Points, in no order, along strands that fork, close into loops and pass close to each other.
Points whose rows are less than 113 apart are linked; no others are. Some points are linked to none.
k_509: [ -2  -1 -42 -66  19   4  36  28 -20 -90 -15 -68  -9  -2 -51 -50  -2  -4
   5  16]
k_140: [ 53  25   1  24  67 -50  70  -8 -12  16   3   0   4 -57 -25  55 -15  12
  22 -10]
k_660: [-60   4  42 -15 -26   6 -11  -5 -16  58  66   6   8  36  26 -18 -16   5
 -75 -43]
k_19: [-36  34 -16  21  17 -12 -84 -29 -11 -29  45 -21 -24  48  63  19 -14  -1
 -15  10]
k_461: [-51  36   4  14 -51  46  21 -31  23  20  14 -47  11  45  14  37   6   6
 -30 -22]
k_482: [ 12   8 -43  19 -47   2  20  43  -6 -31 -86  32 -10 -28  33 -35  -6  23
  24  24]
k_512: [  8  43 -15 -16  10  48 -10  14 -25 -29  -4 -15 -23  50 -26 -25  18   8
  33   4]
k_177: [-43  13  24  39 -27  21 -54 -12  -7  48  -2  54  20  64  39  15  10  10
 -24 -35]
k_254: [ -5 -41 -14  23 -41 -34  28  62  -2  31 -23   8  40  30 -51  11  53  14
 -58 -10]
k_679: [-60 -37  63   9 -67  41  17 -48  26  30  38  18  33  18  -7 -24  -6  -4
 -52 -55]
k_566: [  8  -7 -40  43  49 -53 -28  34  -9 -17  -2  24 -52  26  25  31 -42 -45
  69  42]
k_634: [ 19 -56 -45 -33 -29  -7   3  43  42 -39 -46   3  -6 -22 -16 -10  95  -2
 -17  66]
k_46: [-59  26 -59  -2   7   7 -74  -7 -26 -72 -10 -26 -31  63  20  -1 -24 -31
  49  33]
k_262: [-15  22  11  14 -53  19  26  32 -13  27  -2 -10  38  -2  15  -1 -15  38
 -31 -23]
k_600: [ 66 -88  11 -37  13 -20  -6  13  26 -12   9   6  -4 -55 -26 -42  53  48
 -46  26]
k_695: [ 40 -11   7  -4  50 -17  13 -23  25  12   0 -12  16  -1 -24  14 -24 -25
   6 -25]
k_292: [-38   0  -4 -16 -27  24 -39   6 -26  -8   9 -15 -22  24  48 -43  38  47
 -70  -2]
k_91: [-10   3 -29  31  42 -48 -37  20 -48 -28  43 -19 -42  12  -1  18 -79 -25
  72  25]
k_99: [ 30 -28  22  21 -18 -13  48 -37  54   6  -4  16  61 -40 -17  51  52  18
 -28  -1]
k_376: [-65  -9 -41   9 -72  21 -24  35   4  23 -20  -4 -63  39  36 -33  -8  -7
 -52  28]
k_677: [  5  34  25  26  31 -16 -31 -32  -5  33  31   0  35   8   2  25 -39 -24
  16 -38]
k_111: [ 35 -11  37  35  22  39  13 -34 -26   3  14  21 -26  36 -59  -3 -25  24
  60  -4]
k_828: [ 26 -45   3  -4   1   8 -34  33  -1  50  15  52 -36  57  -6 -44  25   0
 -39   7]
k_15: [ 13 -10 -27   0  18 -11 -35 -10  29  15 -26  -1  -3   2  20  -6 -21 -44
  -8   6]
k_503: [ 45 -78  -4 -48  19 -29  43  25  17 -47 -47 -38   5 -63 -31 -14  45   0
   6  42]
k_227: [  5 -47  -2 -24 -24  13 -11  34 -15 -24  17  10 -23  18  18 -46  41  76
 -55   5]
k_77: [ 36  61  14 -43  41  26  10 -46 -27 -18   6 -45   8 -62  -5 -19 -18  16
  28  12]
k_631: [ 37  33 -35   3  38  -5  30 -19 -14 -52 -71 -20  14  -8 -32  19  25  18
  52  17]
k_752: [-52  35 -40  16  -9 -32 -87  -3 -23 -38  33 -27 -16  24  42  19 -57 -43
  30  31]
k_768: [-87  14  17 -24 -37  37 -68 -14 -19  22   4  -2 -36  36  73 -16   8  40
 -61 -15]
k_726: [-22  43 -55  -6 -18 -17  -5  29 -21 -17 -60 -40  37  16   3  12  -8 -13
 -25 -35]
k_863: [ 39 -32   5  -3  10  31  13   5 -16 -14   3   2 -42  43 -46 -25   2  20
  40  20]
k_924: [  0 -25 -15  22  -2 -22  36  42  -9   1   3 -24  22  51 -49  23  24  16
 -19 -28]
k_215: [ 41 -30  17  37 -14  21  56   3  18  20  17  13 -16 -24 -11  -8  12  46
  13   8]
k_442: [-14  22  69   2 -11  20  17 -36 -16  34  45  15  59 -18  -6  -3  -4  20
 -37 -57]
k_564: [ 16 -41 -28  16 -56  18  61  42  17 -12  -7  -2 -15   6 -31  -9  17  24
   5  36]
k_655: [  3  13 -34  11  -4 -34   2  58   5 -11 -57  27 -25 -31  42   4 -53 -17
  33  23]
k_883: [ 45 -79   6 -30  40  -6  56  -4  19  -8 -18 -22 -53 -38 -29 -11 -24 -31
  27  47]
k_207: [-19 -40  59  19 -26  27   0 -65  45  12  41  18   8   4  27 -23 -28  -2
 -52 -15]
k_541: [-40  14 -49 -74  46  -6  38  40 -10 -82 -15 -54 -33  30 -74 -50   6 -59
  22  21]
k_694: [ 64 -60  25 -25  42 -20  18  -7  -4 -13  10  10  14 -67  -6 -36   7  60
 -35  -4]
k_793: [ 23  69  40  18  -3  19  26 -45  29  34  32  19  39 -66  44  22 -23  -6
  -7 -18]
k_935: [ 34 -43 -53 -15  18 -31 -29  34  55  -4 -34  23 -32  -8  41  -9  45 -53
 -31  54]
k_255: [ 34  -2 -33 -17  44 -30 -37  10  43 -13 -51   4 -15  -6  52  -8  17 -73
   0  36]
k_710: [-18  47  49   4  -9  39 -88 -26  -9  62  72  42 -20  41  29  15   6 -29
  21 -24]
k_404: [ 65 -89   1 -47  73 -38  68  13   6 -34  -9 -31 -28 -74 -34  -3  16   4
  45  52]
k_369: [-59 -63 -35   7 -48  -5 -30  28  13  22 -16  24 -40  30  40 -40   7  15
 -86  29]
k_716: [-15  65  92  15   8  27 -47 -83  -1  10  62  75  11 -18  63  17 -14   4
  31 -44]
k_916: [-55  25  59  51  -6  -4 -74 -64 -31   0  22  42  -5  45  58  23 -53  -4
  35 -35]
k_283: [ 39 -61   1  -1 -19 -17  58  32  43  34  -2 -17  43 -19 -74  47  59 -21
  -6  23]
k_318: [  8 -70  12  18 -27  23   9 -37  60  -3   0  23 -16  13  12 -19  12  10
 -40  17]
k_994: [-11  37 -16  -1 -42  22 -33  32 -16   4 -64  32   0  15  22 -33 -11  12
  26  -8]
k_977: [-19  27 -11  12 -30   3  23  22   0  42   0 -28  16 -41   5   1 -62   1
 -23 -42]
k_535: [ 26 -56 -19 -48  53 -22  53  43  14 -35 -44 -20 -73 -29 -23 -20 -30 -81
  70  42]
k_800: [ 39  58 -18 -43  -9  36  10   5   1 -17 -26 -31  10 -52  -6 -35  26  16
  13  15]
k_528: [-31  51  67  22  20  -4 -33 -61 -11  45  61  31  47   5  -4  20 -19 -17
  -2 -70]
k_595: [  4 -24 -24  16  11 -22  66  32 -34 -36 -26 -15   1  10 -66  18  24  52
  25   3]
k_521: [-16  53  32  12 -38  60 -34 -33 -26  -4 -21  24 -13  32  55   1  10  46
  41 -28]
k_941: [ 31  28 -14   7  16 -16  62  35  17   3  -9 -17 -31 -68   0  17 -59 -44
  52  19]
k_170: [ -2  16  61  30 -48  47   8 -15 -34  11  14  27  -1  20  21  10  27  79
  12 -42]
k_781: [ 37  -8  -4  39  61 -46  -4  19   6  21  12  25 -34 -13  23  43 -56 -41
  32  -2]
k_983: [-44  30  10  19 -58  20 -64  -1 -52   9 -39  31 -11  16  71 -15 -40  36
  22 -17]
k_328: [-40  23   5  24   0 -12 -20 -30  -3 -18  44 -46 -10  20  70  11 -25  19
 -59 -11]
k_193: [ -2 -30 -18  24 -71  56   3 -18  62  14  -9  19 -16   2  43 -16  39  14
 -51  37]
k_678: [ -6 -40 -56   6  -9 -19 -25  38  23 -10 -30  24 -50  19  42 -32  20   4
 -47  54]
k_672: [ 17 -17  40  49 -37  41  29  20 -15  32  31  42 -11   9  -9   7  26  54
   5 -14]
k_302: [-47  63 -77  -7 -34  -3 -29  46   5   1 -37 -40   3  28  26  12  14 -45
 -29   0]
k_155: [ 35  44   1  16  56  17 -44 -78 -24   6  21   6 -10  28 -44  34 -33 -40
  79  -1]
k_85: [-15  14 -11 -51   3  28  -1  18 -31 -45 -13 -43 -24  21 -21 -44  14  19
  -6   9]
k_912: [-86  30  25 -26 -41  33 -39  22 -20  45  37 -15  -4  24  61   2  -7  18
 -65 -37]
k_14: [ 17  17 -29 -16  46 -17 -38  23 -20 -29 -38  10 -20  44 -28 -11 -11 -53
  71  13]
k_902: [ 33 -16 -32 -12 -38   4  20   2  54 -26  -8 -22  26 -54   0  -1  86  23
 -33  54]
k_586: [  -1   45   31   17   16   16 -104  -33  -26   30   79   56   -3   -7
   47    5  -29   -7   54   -7]
k_96: [-31 -32  46   8 -89  36  10  -3  10  46  22   6  43   7 -28  10  61  63
 -47 -27]
k_247: [ 36 -19  20 -28  37 -36  47  25 -21   8  13 -15   3 -20 -45  -8 -29  10
   1 -11]
k_913: [ 10 -49 -28  -2 -45 -31  56  73  24  10 -15 -27  14 -24 -72  18  50  -2
   5  46]
k_453: [ 56   2  22  13  53  15  10 -63 -28  18   5  36   1   9 -61  23 -32  -2
  73 -19]
k_135: [ 11  65  10 -51  27  39 -10 -41 -36  13  23 -44  30 -15 -23 -12  -3  13
   8 -28]
k_703: [ 16   7  -7 -24 -61  36  11  10  29  -4  -9  -9  38 -36  -2 -21  50  37
 -13  23]
k_206: [-38  49  76  27  -9  10 -87 -55 -41  33  74  63  13  -2  63  37 -40   1
  63 -31]
k_103: [-61   4  29  20 -67  46   8 -54  33  41  18   1  41  52  -3   9  -9 -14
 -40 -31]
k_467: [ -8 -17  57   1  12 -32   7 -24 -14  24  10  15  68 -18  -8 -19 -61  -8
 -35 -61]
k_272: [ 11  16 -31  20  10  -5  46  14  -5 -57 -37 -26   8   6 -11  12  22  37
  11   6]
k_488: [-14   3 -58 -49  45 -23  41  45   1 -85 -55 -12 -41  19 -83 -22  22 -65
  65   9]
k_261: [ 24 -52  62  -2  34 -33  37 -44  30  32  49  20  52 -31 -48  -4   9 -13
 -47 -28]
k_555: [ 19 -51 -55 -31   9 -34  26  49  43 -31 -63   2 -38 -38  15 -21  57 -37
 -18  78]
k_717: [ 15  62  38  19   0  17 -32 -67  26  19  35  34  17 -40  67   0 -26  -2
  14 -14]
k_483: [ 22 -69  -9 -55  62 -36  11  44  14  -3 -70 -18 -44 -34  -1 -21   0 -92
  25  47]
k_982: [ -3  29 -29  16 -17 -17  30  41  12   0 -23 -18  -8 -46  42  11 -57  -4
   0  13]
k_231: [ 43  39  -1 -12  65  -3 -50  -5 -33 -11 -12  18  -1   3 -12 -12   1  -7
  56  12]
k_269: [ 14 -25  37  -6  45 -45  60   3 -13  25  20 -25  47 -44 -31  -9 -64   3
 -29 -38]
k_444: [ 23 -89  20  -8   4 -40  15  -4  24  18  10  14  44 -30 -19  -4   9  -3
 -59 -22]
k_644: [-54  43  11   2 -49  22 -10   4 -32  25 -23 -12  48   8  28   9 -11  33
 -18 -67]
k_991: [  18 -105  -15  -78   56  -42   37   42   11  -29  -46  -25  -37  -40
  -30  -38   45  -55    2   49]
k_273: [ 37  14   3  25  90 -64  15   6 -24  20   7   4  -8 -39 -19  55 -40 -22
  43   8]
k_293: [ 16  14  46  40 -13  -6  46 -71  47  22   9  29  77 -55  16  24   5 -11
 -40 -27]
k_646: [-59  26  47   5 -10  -2 -30 -44  -7  13  85 -13   5  36  56  20 -45  -7
 -57 -39]
k_277: [-22 -21  13  11 -72 -10  21  45 -12  29   5   1  52 -10 -24   3  48  64
 -56 -32]
k_325: [-25  30 -50 -16  19 -15 -72   1 -29 -48 -13  -3 -39  56 -26  -4 -43 -58
  85  26]
k_356: [-42  13 -15   4 -91  70   3  -5  35  39   4 -27   2  34  15  -1  42  19
 -42  25]
k_906: [  4  57  -5   1  56   7 -58 -52 -21  11  63  -8   3  19  -3  45 -22 -27
  42   3]
k_10: [  5 -41  -5  43 -32  -9  49   1  61  23 -31   2  61   0 -26  58  33 -15
 -18  -5]
k_539: [ 13  16 -59  -5  50  -1  14 -36  -3 -80 -49 -31  -3  26 -50  17  -1 -18
  79  31]
k_861: [ 26 -35   3 -16  18 -15  18  17 -29 -57  11 -22   1 -18   2 -38  11  75
 -34  -8]
k_864: [-39  60 -13   5  -3 -10 -34  -5 -24   1 -38 -29  59  24  34  25 -31  13
 -15 -47]
k_17: [-49  37 -58  -3 -60  26   1  67  -5   7 -21 -32 -37  32   8  -4   9  -9
 -35  14]
k_704: [ 56 -13  41   0  35 -14  53 -34   9  48  44  30  47 -55 -63  21  33  21
 -37 -31]
k_194: [ 49  16  25  22  44 -23  66 -40  -9  17   9  36  46 -50 -47  40  15  25
   8 -37]
k_346: [ -9  59  -6  12  13  24 -78  13 -18  35  67  15 -62  49  19   8   2 -25
  29  15]
k_113: [-15  26 -59  -9  56 -32  25  26  -7 -99 -42  -6 -52  26 -62  16  -1 -43
 101  17]

A piece is all that can be reached along the links. How many separate loops has the piece of each point below (a circle has one, a figure eight two, a Y none), and how many tips (points with one link)?
k_726 | loops 2, tips 5
k_991 | loops 1, tips 0
k_600 | loops 0, tips 2
k_140 | loops 0, tips 2
k_207 | loops 1, tips 0

A tip is a point with one link. Name the tips that can be reached along the links from each point below, in the order of the rows.
k_655 | k_916, k_941, k_96, k_135, k_346
k_227 | k_600, k_231
k_140 | k_91, k_444
